Each row is a point on a landscape with many peaks, with its height.
A climber steps from a point to whichever of its 2 nearest points has the largest rise for the distance, and stops where none of them is higher. Distance is the straight distance between rows; heights are no part of it.
naf: [ 18 -28  15 -32 -23 -33 -36 -24   9  30 -14  14 -19 -13 -17  28   7 -12
  11   3 -33 -43  -1  27  32 -28  27 -18 -19 -13  -3  -5  -7   4 -10 -40
  -4   4 -30 -23  48  -2   7 -23  10  17 -25]  (h 7.0)
Bugob: [ 16  12 -51   8 -30 -19  20 -23   6  19  -4  21  37  15 -27 -23  23   1
  20  -6 -20 -12 -25 -18  27   7   2  29 -16   1   9 -17  20 -16  -2  -7
  -8  11  -4 -30   5  11  34 -26  14  11  13]  (h 62.0)
tepe: [ -8 -12 -52  10 -24 -35  -1  21   8  44  21   4  24 -18  -9 -27  17  14
  15   8 -14  13  22 -28 -19   3  38  12 -26   4  12 -32 -16 -12   0 -29
 -14  -7 -25 -12 -24  -3 -20 -10 -30   9 -16]  (h 24.0)
Kod: [ 11 -39  16 -10  25  13  -8  16 -19  27 -13 -25   2 -17  12  27 -36  -5
  20 -37  -6  29 -15 -15  -7 -19 -31 -16  12  -1 -15  58  11  12   8  14
  45   1  -9 -12   2  -5  -1  22   0   9  -1]  (h 20.2)
Por: [-41  -6   6  -9  14 -30 -23 -14  20 -13   3 -21  42 -19   5  -6 -20  12
 -28  26  -8  22 -31 -32 -19   0   0  -2   0 -11  11 -29 -21   2  -3   5
  -8   3  -3   5  -3 -28   1  22 -18 -40 -41]  (h 7.5)
Bufar: [ 26  33 -29  20 -28   6   6  -6  12   9   0  30   4  15  -6 -26   3 -22
  26 -45   5   5   7 -32  -2  16  14   6  19  16  17  19  20 -10  10   8
   3  20  -1 -33 -23   5  41 -13 -20 -40  23]  (h 33.5)
dem: [ 38  -9   7  -8 -23  -8 -13   2   8  29   3  22  -5 -22  13   3  18  -6
  22 -17 -23 -14   0  -6  12 -22   7 -24   4  17   1  20   4 -17 -11  -8
  17   3 -15 -14  11  14  16  -8   3  -8  -3]  (h 17.3)
Palek: [  2  25  -8 -16 -18 -25   2 -25  34  -5  23   3 -58   4  -7 -29 -18 -40
  -1  30 -12   2   9  18  28   8   3  35 -23   5  -5 -26  17   3  -2 -34
  -5  -2 -19 -25  15 -28   3 -23 -25 -25 -14]  (h 15.9)
mitot: [  3 -22  26 -17 -17 -26 -37   0  37  17 -16 -13   8 -10  17  -2  16  -8
 -28   9  -7   3 -34 -15   1   2  26 -39  32  -8  -7 -25 -23   0 -16 -15
 -18  18 -21   3   2   0  30  19  13 -33 -17]  (h 3.5)
munen: [  5  18  -3  16 -26   9 -20 -20  20 -14 -10   7  -2  28 -23 -21 -16 -12
   3   7  12 -38  -6   5  -4  24  28   7   5  23  35  -7   8   2   7  30
  22  -9  32 -10   9 -13  15   8 -13 -40   7]  (h 25.4)
nulom: [ -4 -47  19 -16  19 -24 -32   8   4  30 -11 -36  44   0  -8  16 -14  15
 -22 -35  -7  30 -35 -19  -2 -34  -6 -19  13  -4 -27   1  -3  -1  -8   7
  24  -6 -34   2   4   5   0  33  26   5 -22]  (h 11.4)
Rab: [-12   8  -3 -23 -10  12 -23  -8  -3  -1  14 -32  22  21   4  13   8  23
 -17   4  16 -27 -45   6 -40  25  -8  30 -22  23  -9 -34   8 -42 -22   6
   9  -7  31  26   6 -20   2  -7  17  26 -12]  (h 55.7)
Nafe: [-37  54   4 -16  10   0 -12 -12 -36  -6  -5 -19  23  -4   8  11  17  16
  46 -33   0  23 -18 -11 -14  -6 -30  10 -13 -13   8  -4 -12 -20 -10 -32
 -31   4 -19  -9 -15 -43 -25 -30 -18  12 -17]  (h 45.3)
tes: [-11  12 -15   3   4  -8  21 -26  -8 -16 -23  20  -3  17 -31  -6  -5 -15
  33 -19 -12  23 -12   2  34   4 -19   5   9 -22   9   1   5  14  11 -23
  -6  37 -12 -43   4 -14  22 -26  11 -15  18]  (h 60.7)
Duf: [ 28 -15   0  25 -16  19  21  20 -10  21  -6  32 -28  -4  23   0  18 -14
  27  -2  -8 -17  34  -3   8 -10  11 -41  11   6  14  41  -8  10  21  19
   9   1   3  -2 -19  36  -3   7   8   6  24]  (h 29.0)
sepev: [ 10 -20  31   8   6  18  19  21  23   2  21   6  -9  -4   1 -19 -32 -15
  -5 -38  16  38  40   6  18 -34 -19 -12 -21  16 -24  39  16  28  12   9
  19  -2 -11   3 -16  21 -27  -5  -7  16   3]  (h 16.4)
vikan: [ 16 -41  39 -52 -12 -28 -37 -26  28  11 -13   7 -16 -26   7  25   0 -15
 -18  23 -21 -31 -13  34  34  -7  16 -16   7  -6 -18  -9   0   4 -15 -23
  -8  -3 -31   7  45   7  29  -1  30   2 -32]  (h 4.3)
Mak: [  6  21   4  19   0   4  29  27  36 -13  29  11  -6  11  15 -39  15   3
 -44 -19  25  31  37   0   4  -9  19  -1   1  21 -13 -19  -7   2 -13   9
 -21 -10   1  29 -45  32 -21  -3  -7  -5  11]  (h 54.9)
Nuv: [ 29  -8  17   4  19  21  36   8   5  -9  36  27  -4 -16  13  -2  22   6
 -22   5  -7   8  20  14  29 -23 -19  -7   0  12 -19  16  26 -18  -2   6
  -8 -16  -7  28 -16  43  -6  -1  20  13  -2]  (h 46.4)
Lukam: [-11  -1  11 -20  17 -17  11   0   3 -13   3 -15 -24   6 -13   4   1  -4
 -14 -10   7  28 -11  25  17  -8 -22  13 -21 -15 -28 -25   2   1 -15 -54
 -28  19 -25  -1   7  -9 -31 -30  18  42  -2]  (h 17.2)
ded: [-30  19 -47   3 -10 -25  12  23   3   9  16  -5 -11   9 -13 -26  10 -10
   2  11  -2  15  26  -6 -31  19  26  25 -22 -12   6 -41 -20   1   0 -29
 -28   3  -6 -13 -23 -20 -27 -20 -30   7   4]  (h 20.9)
Zan: [-11 -30  48   6  49   6  -7  37 -39  -5  -7 -18  -6  -5  -1  38   9  18
  -9 -27  15  13   4  21 -14 -19 -11 -21  -3  -3 -14  12 -30  -3   2  -9
  -9  -9   4  17  22  10 -36  22   9  44  -9]  (h 32.8)
Talud: [ -3   9  -7  13  11  23  20  29  10 -12   1   6   3  -1   1  -9 -11 -11
   1 -32  20  40  21 -23 -17   4  -6 -11  25  -1 -17  19  -5  17   6   8
   0  21   1  -5 -51  14  -1  -9 -19 -12  23]  (h 44.2)
Miga: [ 10  -1 -30   9 -10  18  13  34  10  25   6 -22  24  -8  20  -4   5   2
 -17  -5  16  -1 -30 -32 -37  30  -1  16   7   9 -10 -18  12 -11  -5  15
  -1   3  24  20 -39  13   9   9   6  11  21]  (h 74.5)
pim: [ -3 -16  18  16  11  10  13 -11  -8 -28 -22  17 -11  28 -26   8  13   4
 -12  -4   9 -22  31  31  28 -28  -5 -15  -5   0  -1   5  -5   7 -10  12
  10 -15  -1  11  35  25 -16  -2  41  35   5]  (h 38.4)
Tun: [  4   9  15  14 -14  -1   5  26  38  -2  18   0   5  19  14 -36  25  11
 -43 -14  28 -10  27  16  -5 -24  33 -16 -14  39  -2 -33 -15  -1 -17  17
  -2 -24  11  46 -14  32 -23   6  12   2   0]  (h 62.8)
luta: [-17 -56  31  -6  38 -13  -7  41 -23  25  -3 -17 -10 -26   4  38   1  11
 -23   7  -2  -5 -20  15 -14   9  -1 -11 -17 -12  -5   0 -20  17  17 -20
 -11  -5  -1   8  21   8 -24  25  11  54 -12]  (h 28.0)
befed: [-32  -3 -29   1  37  -9   1 -20 -47 -14 -12 -12  42 -20  -7  21   4  30
  10  25 -19   5 -19 -30  -7   5 -22  24  -3 -28  17  -4 -18  -4  17  19
 -25  -6   9  -7  15  -7  -2  17  11  12 -13]  (h 16.0)
bupib: [ 14 -23 -26   2 -34 -13  -5  26   7  64   6   9  -9 -35  30   0  16  -5
   0  34 -20 -50  -6 -12 -21  27  31  -1 -21  20  15 -10   5   1  10  -2
   8  -6   8  11  -2   2  13   8 -10   9   2]  (h 54.3)
duren: [-12  39  30   6  28  28   6  -1 -26 -39  31 -18 -18   3  12  -7 -11  14
   6  11  30  10  34  28 -20  -3 -10  13 -11   7   1  12  11  -2   4  13
  -7 -31  25  40 -10 -20 -44  10 -42  -4  -5]  (h 29.7)
mumad: [ -5  49  11   5 -17 -13 -17 -24   6 -35  -4   4  25  -1  -3   9  -1  37
   4  31 -14 -23   7  -4 -27   0  34  14  -5 -23  17 -15 -37 -24  -3  -5
 -17 -18  18   8   8 -39 -23  14 -33 -34 -20]  (h 31.2)
saviv: [  1 -45  23 -17   6 -12 -14  14 -11  27 -13  -6  -8 -24   6  37  20   8
 -18  32 -23 -36 -27  14  -4  14  18 -17 -10 -22  -1 -12 -21   8   5 -25
 -17  11 -17   7  33   1  -1  12  23  47 -11]  (h 23.8)
sabu: [ 15  33   7  10  -5   5  -4 -24 -15 -31  -9  18   5   6   5  17  25  13
  -7  23   6 -25 -14  -5  -1   7   5 -10  40 -16  18 -13 -14 -29 -17  13
 -24  -1  12   6  12   7  27  -5   5 -29  -1]  (h 26.0)
luda: [-20  13 -54  16 -12  14   7  -3 -21   7 -21   4  41  19 -28 -28  -5   5
  58 -19   3   9  10 -21 -23  16   0   9   4  -5  20  20   7  12  26  25
  20   7  29 -27 -20 -14  24  -1 -15 -32  24]  (h 28.5)
nifev: [  9 -51  -8 -11 -33 -40 -26  -2  41  61  -9  13   7 -35  -1   1 -11 -15
  -9   3 -29 -27  19   4  28 -27  25 -32 -17  19   1  -2  -4  40   3 -13
  21  -6 -26 -16  11  16   8  -1   1 -16 -22]  (h 12.6)
ditef: [ 16 -18 -23 -21 -13 -29  13 -11  24  29  14  14   3 -40  13   3  17  -2
 -10  27 -29   0 -37 -20  17  19  -2   6   3 -10 -12 -21   8  -6  -2 -29
 -29  31 -31 -15  -7  11  32 -13  15   9  -5]  (h 30.6)
teb: [ 12 -26  -4   1  -6  20  13  -5  10  -4 -25  -1   4  14 -19  -2 -14 -13
  -1 -22   1   4 -15  -2  26   8 -19   1   3   3 -13  15  23  20  -1  12
  23   7  -1 -12   7  25  20   4  36  21  23]  (h 26.5)
kanaf: [-19 -33 -10 -10  37 -22   1 -22 -35  -8  -8   1  19 -22  -7  36   7  18
  -2  22 -27   3 -26 -12  16  -1 -31  13  -6 -23  -4  -2 -12 -11  13   2
 -11  10 -19 -12  33   6   8   5  36  30 -14]  (h 13.2)
zapov: [ 33  -8  24   0 -16   4  -9  34  18  11   3   0 -30  -8  45  -2  23 -12
 -23  20   1  -3  -7  -1  -1  13  18 -24  27  22  -6 -16  -3  -5  -6  -6
 -18  14  -1  34 -17   7  20  14  10 -24  18]  (h 41.9)
deg: [  4  -9  26   3  12  17  -7  49   0   7   5  -8 -23 -21  41  14  15  -2
 -33  38   6  -5 -14   1 -22  27  14 -17  26 -10   8 -11 -24   3   6  -1
 -19   7  13  36 -14  -3   3  21  -9  -4  12]  (h 37.2)
vudag: [ -3  -6 -26 -15 -19  -3 -10   5  14  28   2 -33  25  -5   6   6  13  10
 -19  -3  13 -10 -67 -21 -29  35  -9  26  -2   1 -17 -41  13 -19 -22 -13
  -7  16   7   7 -16 -11  23  -6  16  22   2]  (h 64.2)
fasuz: [-45  52   4 -29  14  -3 -16 -44 -35 -31  -3 -11  33   3   8  30  11  25
  24  -3 -13   3 -29 -22  -2 -10 -37  16  -5 -16   8  -9  -6 -38  -9 -12
 -28  -5 -15  -4   4 -39   3 -25  -1 -16 -37]  (h 39.6)
tav: [ 11  14 -15  23   7  32  46 -10 -15 -23  15  25  -6  11  -5 -16  25   9
   6  -8  14  11  37  13  12 -23 -14   6  -2  -5  -7  20  15 -16  -3  13
 -14  -5  14  11 -12  30 -25  -4  10  26  13]  (h 53.0)
nafa: [ 24  -1  -9  -4   9  -6  23  -9  30  -2  40  25 -40 -34  24 -17   1  -9
 -29  53 -16   9   2  -1  38  24 -13  10  14   0  -6 -14  28   8   1   4
 -10   5 -13   5 -21  15  17  -5 -11 -19   7]  (h 37.3)
namiz: [ -2 -27 -21   8 -10  -4  -6  27  20  42   0 -16  24 -22  14 -11  -4   5
 -15  18   3 -20 -14 -15 -29  21   7   0 -12  20   7  -9   2   6   3  26
  20 -23  29  19  -9   7  -1  20   5   4  -1]  (h 63.7)
fadaf: [-19 -15 -49  28  -3  20  16  21 -23  14 -17   8  27  12 -23 -23   7  13
  40  -9   4  -1  33  -9 -26  10   9 -11   3 -15  15  25 -14  25  27  28
  12  -7  31 -14 -22   8  -1   3  -1  10  30]  (h 25.8)
saso: [-13 -16  10 -16  33 -18   7 -14 -19 -16   1   0 -21 -13 -10  25  -1   4
 -13  22 -10  10 -12  16  18   3 -25  10 -11 -25 -10  -9   0  -3   2 -30
 -24  13 -21  -4  34  -2 -15 -11  25  39  -9]  (h 14.5)
sutaz: [ 10 -34  -1  -7  -2 -23  -9   6  21  33   1   6  14 -32  -2  -5  -5   0
   4   2 -22   7   0 -12  10 -16   0 -17  -9   9   2   9  -4   8  -1  -3
  17  -1 -19 -16   5   5  -1  -1  -2  -7 -14]  (h 15.2)
nibem: [ 24  33 -25  11   2  19  16  -7 -31   7  23  31   4 -20  31  -8  26  18
  32   1   2   3  33 -12 -12 -10  -4  -5  24  -4  17  45  -9 -24  -1  23
 -11   4  21  -3 -17  22  12   2 -28 -28  13]  (h 33.3)
riva: [  6 -24  18  17 -25   1 -11  13  35  14 -14  -1   9  21   4 -16   3  -4
 -31  -9  13 -35  19  17  13 -29  18 -29  -6  34   5 -17  -9  28  -8  29
  19 -24  13  30   6  33  -7  11  32  -4   0]  (h 53.5)
tuk: [  7 -30  16  -5 -23 -32 -44 -16  15  36 -17  20   1 -31 -16  24 -23 -11
   2  18 -47 -42  24  18  22 -36  27 -28 -21  -1  15   4 -17  29   2 -14
  20  -6 -21 -25  43  -7 -10  -1 -16 -13 -30]  (h 9.9)
kezi: [  2 -39  18 -24  10   6 -28  -5 -13   9 -38 -32  -7  10  -9  27 -42 -16
  26 -44   3  28 -21  -1   5  -7 -26 -14  19 -12 -21  40   9  23   0   0
  43  16 -19 -25  18 -11  17  19  20   8   9]  (h 21.9)
vogo: [-26 -24  26 -11  -7 -45 -34  -1  44   5  -5 -17  23 -12  -9 -16 -21   1
 -22   8  -3  22  -7 -14 -10  -9  22 -33  11 -11   9 -19 -37  19  -1 -10
   1   9 -22  -9   7 -15   7   9 -14 -37 -29]  (h 5.5)
Sodef: [-21  16 -13  15   3   9  25  14  -3 -28  17  10 -60  24 -11 -31 -11 -38
   7  19   4  14  52  29  -1  11   6   8  -6 -21  -2   1  -1  30  22   0
   6   2   7  -9  -9 -12 -23 -13 -32  -3  13]  (h 43.3)
Kadat: [  0  42  24   0 -23   3 -11 -27  -7 -44  -9  -3 -13  41 -17  30   9  25
 -17  29  12 -40 -23  27  -6  25  12  34  -4 -25  -1 -27  -4 -31 -10 -26
 -16 -11  10  12  28 -25   0 -25   2  13   5]  (h 42.3)
kipi: [ -2  37  -5  -7  11  25   7 -14 -44  -8  10  -5 -13 -18  29   2 -15  -1
  59 -14   5  17   3  -3 -20   7 -42  18  -4   0   6  44  20  -7  12   6
  13   3  16  -2  -5 -29  -7  -9 -34   1   4]  (h 23.7)
moku: [ -4  21  18  23   8  23  18  -1  -5 -33  31   0 -27  20  -5 -13   4   4
 -21  31  22 -17  45  40   1  -8   7  18 -19  -6   1  -7   9  -1  -8  19
  -6 -40  23  37   7  -1 -44   4 -20  12   4]  (h 33.9)
vefez: [ 12 -27 -22  24 -15   7  17  34  -4  35  -9  10  17  -4  -9  -2   7  -5
  33 -20  -8   3  30 -22  -6  -9  13 -30  -1  -2   5  34 -12  14  22   8
  14   4 -10 -21 -29  28  -3  -3  -1  19  21]  (h 26.2)
suvu: [ -2 -16  26  -1   5  14  10  37  21   5  12 -29  24  10 -13 -18 -38 -12
 -13 -58  29  44   6  -9  -3 -28 -14  -5 -24  23 -30  22  12  23   5  -1
  10   2 -11  10 -20  19 -23  -5   2  26   6]  (h 14.7)
veve: [ -4  35 -30   1 -23  20 -12 -24  -2 -18   2 -14  17  29  -1 -11 -14   5
   7  -1  26 -15 -36 -15 -15  24   0  20  19  27  27  -4  21 -17  -5  35
  26   6  45 -13 -20 -22  32  10 -18 -50   6]  (h 28.3)
zezu: [ 13  32   1  -7 -30 -20 -25 -12  22   6   7  12 -49  24  -8 -24  -7 -32
  15 -16   0  -8  26  11   3  -1  33  14 -21  22  13  -4  10 -11  -7 -30
   8  -4 -12 -30  14 -34   0 -22 -39 -30  -7]  (h 13.7)
keta: [ -8  11 -22  18  -6   6  13  44  18   1   4   2   3  12   7 -27  13  -1
 -20 -21  23  24  34 -14 -29  15  24 -13  11  10  -4 -16 -22   9  -1   2
 -11   1  13  11 -48  17 -15  -2 -13   0  25]  (h 49.0)
taga: [  0 -12  22   8  24  35 -17  -4 -52 -12 -38 -24 -19  30  -2  43 -13   2
  23 -17  24 -16 -10  10 -15   3 -22  -4  22 -12  -2  40  -6  -1  -1  30
  41   5  10   4  36  -8  11  24  18  28  20]  (h 26.1)
Zil: [ 51   7  26   3 -31  -1 -41 -17   7  18  -7  24  -8  -1  11  10  22 -15
  21 -12 -17 -55   7   3   8 -27  26 -39  27  28  23  21   1 -30  -4  11
  17 -14  -4  -9  30   5  34  -2   4 -49 -13]  (h 19.9)
Muzos: [ 26 -35  26  -4  19  28   1  17   2  20  21  -3 -10 -32  24   8 -38 -10
   3 -13  -5  24   3  -3  11 -14 -33  -2  -6  13 -20  55  33  16  11  21
  39 -10  -1   1 -11  14  -5  12  -5   3  -2]  (h 18.4)
Dod: [ -1   4  11  10   0   7   6   6  15 -14  15   3 -37   6   0 -18 -12 -11
 -21  29  13 -16  24  25  -1  14  14   5  -4  -3   8 -13  -3  14   1  12
   6 -16  14  17   4   0 -20   1 -20   7  13]  (h 38.2)
fezi: [ 14  26 -26  13   4  24  44   4   7  -6  29  36   1 -17   6 -19  -6 -15
  -1  -5  -2  36  25 -41  15  -5  -8  10  11   0 -11  25  22   1  -3  18
 -25  15  -6 -12 -51  32  10 -19 -21 -12  17]  (h 40.0)
monob: [ -6 -36  13 -12  20  -9   0  22  14  22   8 -42  45  -6 -12   5 -49   0
 -24 -37   8  45 -24 -26   0 -27 -24   0  -8  10 -35  15  17  20   3  10
  18  -6 -20   3 -11  15  -3  15  16  10 -17]  (h 13.0)
tob: [ -5  15 -13   9  15  21   4   2 -43  -4  -7 -16  15   4   7  12   5  17
  42 -25  12  12   1  -2 -31  -4 -23   9   4  -7   8  26  -8  -9  -2  11
   1   5  21   0  -6 -13 -10   0  -7  14  11]  (h 21.3)
redu: [ 39 -11  -8   1 -43  -6   2  42   5  45  11  10 -12 -14  52   2  37  -5
  -3  10 -16 -21  -9 -25 -22  16  33  -5  -6  38  -3  -5   9 -17   1 -13
 -14  15  -4  27 -18   7  26   8   5   0  16]  (h 47.5)
sifa: [ 22 -13 -12 -27  -2 -12  14 -16  18  19  23  13 -37 -38  17  -2  -5 -13
 -15  41 -17  -6 -25  11  25  27  -9  19   0  -6 -12 -12  26   4  -1 -18
  -7  13 -12  -7   8   6  23 -11   5   9   2]  (h 34.0)
Vepuv: [  9   4  -3  -9   8  -7  27 -10   2 -18   1   9   7  19 -23   2  33   9
 -15 -23  -4  12  -2  18  27 -27 -10   4 -12  -5 -25 -25   2 -23 -24 -35
 -28   9 -24   3   5  28  -9 -38  45  46   1]  (h 20.1)
zulo: [ 15 -14  10  28   6  22  18  -5 -19 -15 -26  23 -18  12  -1  13  17  -2
  12  12   1 -25  21  13  21  -7  -5 -32  32  -4  12  28  -7  11   6  26
   4  -4   7   8  17  34   5  10  32  12  17]  (h 33.0)
mimal: [  4  27 -26  -8 -19 -12   6 -38   6  -7 -13  16  23  22 -26 -10   3  -1
  14 -16  -2   4 -44  -7  28  14 -18  35  -7  -2   8 -16  27 -16  -9 -15
  -8  25  -2 -35   5 -12  39 -31  22 -21   9]  (h 71.4)
nad: [  5 -13 -14   8   4  -2  29 -11   5 -16 -28   8  27  15 -29   1  19   6
 -12 -17 -11   9 -14 -10  36  -9 -12  -5  10  -4  -9  -9   1   4 -12   4
 -14  13 -15  -6   5  39  16 -10  53  32  15]  (h 23.4)
vusel: [  2 -23   0   1  22  20  -6  23 -24  20 -12 -18  -6 -23  32  28  -1   0
 -13  22  -1   1 -38 -17 -27  26 -12 -11  31 -21   9  11  -7   1   9  21
  14   4  17  12  -4  -1  13  24   0   2   8]  (h 33.1)
Zug: [-32  -3  42 -13  36  -2 -16  20 -33 -20   9 -34  14   5   3  26 -13  23
 -17 -18  18   5 -15  17 -22  -9 -18  13 -28  18 -16 -15 -13  -6   8   1
  -5 -27  16  33  22 -11 -39  26   3  29 -25]  (h 38.5)
kova: [-34  35  -2 -13  20 -12   7  -2 -17  -6   3 -14   5 -15  -1 -10  -5  -3
  33 -15  -9  32  14   2  -7 -11 -20   2 -21   3   4   2 -10  -3  10 -27
 -21 -12 -12  -6  -8 -30 -47 -12 -24  13 -18]  (h 52.3)
Korir: [-21  -6 -30  -8 -10 -39  14   6  36  10  14   0 -27   1 -18 -34 -13 -28
 -12  24 -10  17  18   4   7   8  13  15 -25  -3  -3 -30  -9  21   6 -31
  -3   8 -19 -17  -2 -12 -12 -17 -21  -5  -7]  (h 18.3)
sabaz: [-10  12  15   7  16  -9   1 -25  -5 -47 -20  16  21  -2 -11  31  18  25
 -34  41 -10 -17 -12  -9   8  -1  14  -9  31 -36  10 -23 -37 -15 -14   6
 -33  -1  -5   6  21   9  12   9  19 -16 -15]  (h 22.2)
tafom: [ -5 -21  21  16 -13   4 -13 -12  15  -8 -21   8  -3  28 -22   5  -9  -2
 -35   0   4 -54  26  38  22 -26  12  -7 -25  11   4 -21  -3  31  -8  18
  20 -23   8  19  39  22 -17   5  28  26  -3]  (h 45.2)
deren: [ -8  31 -41  10 -22  10  -3  -7  -2  -1  -7  -2  28  28 -15 -17  -9 -12
  41 -40  19   6 -21 -25 -21  29   1  17  11  12  20   7  20  -3  14  10
  21  25  23 -33 -30 -24  40  -6 -21 -52  20]  (h 30.9)
Fus: [ 21  37 -31  23 -15  14  26 -14  -2  -7  12  46  -8   5   9 -27  10  -4
  32 -20   1  18  47 -20   4  -8  11  -6  25   2   9  40   6  -7   9  19
  -8  12   6 -24 -29  18  20  -6 -32 -38  17]  (h 36.4)
les: [  4  34  36  -7 -29   3 -28  -7  25 -22   6 -14 -60  56 -19 -22 -22 -32
   2 -14  30 -18  22  47  14   7  28  13 -20  17   4 -11  13  10  -6 -28
  14  -2  -4  -9  12 -36 -11 -17 -28 -14   7]  (h 11.7)
Zad: [ -1 -15  52  -4  35  30 -25  13 -55 -10 -18 -25 -22   4   9  55  -9   7
  18 -19  17  -6   0  18 -24 -10 -19 -12   6 -12 -11  38 -15  -9  -4   1
  23  -1  -1  11  38 -18 -19  17   0  36   3]  (h 28.7)
mel: [  3 -26  -3 -11   5   4 -12 -11  -3   4 -18 -15  -3  -4   3  16 -15   1
  -9  11   1 -13 -33  -8  -3  23 -18   7  12  -2  -2  -3   6   6  -8  17
  19   1   9  -2  25   1  24  12  24  11   2]  (h 29.6)
Bufe: [ 19   0  11   8  32  19  32  11   4 -19  47  12 -25 -26  26   0  11   8
 -32  30   5  21   7  16  23  13 -26  10  12  -1 -12  -2  33   0  -2   8
 -11 -10   8  31 -30  22  -5   0  -5   2   9]  (h 41.6)
rez: [-27  -5 -40   5  27  10  20 -11 -34 -10 -15 -14  37 -11 -10  -1 -13  18
  24  -2  -6  23  -6 -23  -8   2 -33  20  -5  -7   7  17   3  12  19  23
  -2  -6  17  -8  -7  -4  -3  11   9   8   4]  (h 18.7)
gara: [ -3  58  17  15 -20   3  -1 -13  -8 -53 -15  -6  -5  38 -14  23  10  36
  -4  20  11 -30  10  27 -21   9  30  18  -1 -33   9 -16 -30 -24 -11 -24
 -21 -22  17  16  11 -31 -28  -6 -14   0   9]  (h 36.7)
kif: [ 16 -34  27 -31  -9 -23 -32 -25  33  -5 -25  -3 -16 -11  10  11  -9 -17
 -24  24 -11  -6 -29   6  36  10   7 -23  40  -8  -8 -11   2  18  -3   1
  -7  10 -21  -6  25  14  44  17  36 -31 -18]  (h 2.0)
tif: [ 20  27 -12  12   3  15  13 -10 -17 -12  20  30  -1 -26  23  -6  28  14
  -1  42  -3 -19  18  -6   0   3  12  -7  27  -6  25  11  -8 -21  -4  33
 -15 -14  21  14  -1  16  12   9 -15 -32   4]  (h 30.0)
metaf: [-28   4 -17   9  10   6  42 -22   1 -34 -25  19 -15  38 -41 -26 -13 -30
  11  -4  -1  20   4  23  36  19  -5  12   0 -21  -1 -16  17  32  16  -8
   6  27   1 -29   1  -7   9 -18  18 -20  28]  (h 53.3)
gof: [-14  38   5   2  38  37  11  -8 -26 -35  20 -11 -18 -10  28  -6 -16  10
  31   0  30  29  35   6 -18  -3 -35   5  13   4   3  30  18  10  10  14
  -1  -7  24  20 -33 -22 -23   6 -47 -20   0]  (h 26.4)
sud: [-17 -26  -1  -5  17  26 -15  -4 -31  -3 -41 -38  -1  38 -12  24 -39  -4
  14 -28  16   1 -28   0 -12   8 -28   5  12   5  -9  29  14  16   7  38
  61   4   9  -5  12 -11  13  34  23  14  24]  (h 24.1)
sefo: [-16  18 -26  12  -6  18  42  12   3 -19   7  18 -45  31 -18 -33  -8 -43
  15 -15   5  27  26  17  10  19  -4  20  -8 -20 -17   0  21  24  22 -15
   8  26  -1 -25 -25  -8   0 -22 -15  -3  35]  (h 47.4)
Vol: [ 12  -6 -44  -2 -27 -35  16  11  25  44  17  10  14 -18  -1 -14  27  -1
  -6  13 -23   3  -4 -29   3  11  30  11 -17   9  -6 -33   1 -10  -3 -36
 -23  12 -37 -16 -23  10  13 -18  -8  18  -9]  (h 27.1)
gisu: [-36  21  38 -25  31 -17 -10   2 -17 -14  11 -24  10 -19   7   7 -18  10
   2  -8  -7  22  -5   7  -6  -8 -21   3 -29   8  -7  -9  -8   1  13 -21
 -13 -24  -8  17  19 -28 -45   7 -17  13 -39]  (h 44.8)
Fum: [-18 -28  -5  -4  10 -22 -41   3   1  33  -3 -35  49  -8   6   6  -8  19
 -15  -1  -7  17 -46 -31 -32  -7   3 -13  14 -10  -2 -15  -6 -15 -13  10
  22  -3  -8   3  -7 -20   4  32  -4 -19 -29]  (h 9.6)
der: [-20  29   0 -11 -19  12 -11 -14  -2 -24 -10 -20   1  46 -18   2  -4   9
  -7   8  25 -24 -32  19  -9  28   1  30 -23  15   6 -32  13 -17 -18  -5
   1   6  29   9  10 -26  -2 -16  13  18  10]  (h 49.2)
pusun: [-11  26  -1  11  12   0  25  -4  -4 -22   3   6 -10  17 -14 -24   3  -5
  13 -18  11  27  37  18   6 -27  -8   3 -18   2  -5   4  -7  -4  -7 -15
 -14  -1   0   1 -11  -5 -40 -16  -9  14   2]  (h 61.5)
Fek: [ 34  20  20  12 -37  10 -49 -31  18   1   3  14   3  15  -7  -4 -11 -10
  13  -9   2 -61   9  11   1 -10  28  -7   8  40  31  15  16 -18  -5  34
  39 -20  19 -14  19 -13  16   6 -19 -59 -19]  (h 22.6)
zorar: [-11  31  13  -1  21 -15  -1 -19  -6 -40  13  23  36 -19  -6   8  17  36
 -22  39 -18  -2  16   3  -5 -27  22  -2   6 -18  11 -14 -30 -33 -11  -2
 -40 -19   4  16   9  -6 -15   9 -12 -32 -34]  (h 26.3)

For each start below, name the point where the climber stops.
vefez -> Tun
Palek -> pusun
mitot -> Zan
kanaf -> mimal
mel -> Miga
sifa -> pusun
mumad -> Miga
sepev -> Zan
duren -> mimal

Call two points neighbours if one is among the 2 nearest of the other. Go from one point of each pair to the other, from neighbour to neighbour, staying as high as possible. Name the lowest point that can't be avoided.
kova, Fus -> saso
Miga, Tun -> sabaz
kova, mimal -> Vol
